Points, in no order, along strands that fork, close into loops and pass close to each other.
(in the rows, 128 means zero)
Points whose rows are less than 49.7 apart are linked; no others are. Some points are linked to none.
(606): [ 76 182 136 136 143 122 115 140 125 116]
(750): [ 69 107 112 120 137 129  61 109  97 129]
(555): [142 141 158  95 150 111 181 112  82  82]
(26): [118 166 145 130 134 124 145 116 120 114]
(735): [192 145 140 130 140 122 153  82 135 141]
(777): [145 122 149 147  90 130 195 164 130 119]
(235): [139  58 114 131 100 144  82 135 109 139]
(689): [141  89  86 135 115 142  67 188 163 146]
(577): [ 89 163 150 120 141 107 238 108 133 115]
(537): [137 176 138 136 129 123 167 115 161 148]
(189): [135  94 123  91 155 123 105  66  77 111]
(595): [172 159 142 135 131 124 172  98 153 148]
(724): [121 113 125 100 150 126  94  68  88 118]
(388): [ 84 171 143 142 127 119 192 148 155 133]
(369): [206 132 136 124 149 119 139  65 128 142]
(258): [102 122 119 109 151 126  74  73 103 131]
(71): [146  61 117  76 152 118 108  60  68 121]
(468): [ 86 119 111 115 148 130  62  85 108 135]
(79): [110 176 155  99 160 105 196  98  98  92]
(806): [178  96 145 139  88 140 156 150 109 114]
(607): [131 149 129 139 123 135 113 140 145 133]
(354): [147 117 101 132 133 139  68 129 164 162]
(279): [149  80  89 132 113 143  65 161 160 158]
(12): [101 177 155 108 151 103 213 105 111 101]
(570): [ 78 148 111 132 147 129  62 148 135 128]
(289): [137  86 138 153  87 142 121 180 102 107]
(480): [151 126 141 119 132 129 133  98 102 108]
(675): [215 106 133 123 146 122 131  65 119 143]
(721): [112 156 129 150 112 129 146 180 157 135]
(488): [130 158 150 128 127 121 167 119 115 113]
(114): [ 84 125 102 128 144 133  56 151 139 135]
(706): [ 75 196 141 136 144 118 149 137 140 124]
(335): [103 147 144 142 118 119 234 127 166 139]
(257): [113 175 129 142 129 123 184 144 193 162]
(499): [118  67 112 147  95 144  80 185 113 128]
(543): [192  74 127  99 140 126 124  72  90 121]
(615): [125 142 155 130 115 120 194 139 104 100]
(178): [131 131 153 141  97 125 204 154 118 112]
(788): [104 164 135 122 153 126  99  88 114 118]
(731): [124 174 153 103 159 112 163  87 104  99]
(188): [145  84 107 126 123 139  73  99 129 158]
(684): [159  73 128 138  95 143 106 140 107 125]
(233): [130  77 123 151  90 143  95 187 110 119]
(733): [101 156 136 109 157 122 102  79  97 105]
(699): [133 146 110 147 113 129 148 210 191 149]
(406): [113 160 115 142 117 124 175 193 201 155]
(201): [172  86 112 131 124 137  86  88 133 158]
(309): [115 144 142  97 162 117 124  82  79  89]
(297): [125  51 102 136  96 143  70 160 117 144]
(491): [118 178 137 126 147 125 121  97 131 125]
(141): [129 143 120 149 109 133 141 199 171 139]
(311): [ 77 190 139 140 135 118 174 144 158 131]
(415): [174  82 139 129  98 138 132 128  95 108]
(153): [ 97 110 128 137 122 134  88 139  98 111]
(713): [111 159 134 143 117 130 135 162 143 128]
(185): [139 123 143 101 145 123 131  95  84  93]
(174): [167  86 144 149  75 143 149 173 110 111]
(403): [ 94 114  85 120 143 133  46 147 153 152]
(798): [136 129 115 144 111 140 107 191 165 136]
(603): [100 172 116 142 128 122 181 170 204 161]
(442): [ 80 167 126 133 147 126  88 137 130 121]
(656): [147 136 114 138 127 140  92 138 163 150]
(431): [213  88 129 105 148 119 132  66 102 130]
(674): [177  60 124  76 155 118 121  63  76 117]
(78): [142 111  90 139 118 139  82 206 172 139]
(410): [127 116 134 136 115 135 106 131 107 112]
(125): [114 163 136 142 128 122 213 122 190 159]
(38): [150 132 141 150  98 135 162 161 141 131]
(542): [135 105 119 132 119 138  86 120 125 135]
(651): [126 109  91 125 138 136  52 134 164 162]
(76): [ 68 107 118 134 133 132  68 145  89 117]
(162): [ 95 166 148 132 130 115 219 119 147 126]

A fork is a point with three links, a tip a point with one. Leave the first point through the second and follow the links. Name the first fork or tip that comes.
(798), (78) | (279)
(675), (369) | (537)
(656), (607) | (141)
(488), (26) | (480)
(577), (12) | (731)

A piece is all that can be reached along the links. How many separate loops has the piece of each point below (a circle has one, a figure eight two, a Y none), and how many tips (points with one link)?
(735) | loops 0, tips 2
(354) | loops 1, tips 2
(178) | loops 0, tips 2
(174) | loops 1, tips 0

A tip is a point with one link. Name the tips that can be reached along the links from each point below, in the order of the rows.
(309) | (480), (38)
(162) | (279), (731)
(71) | (537), (201)
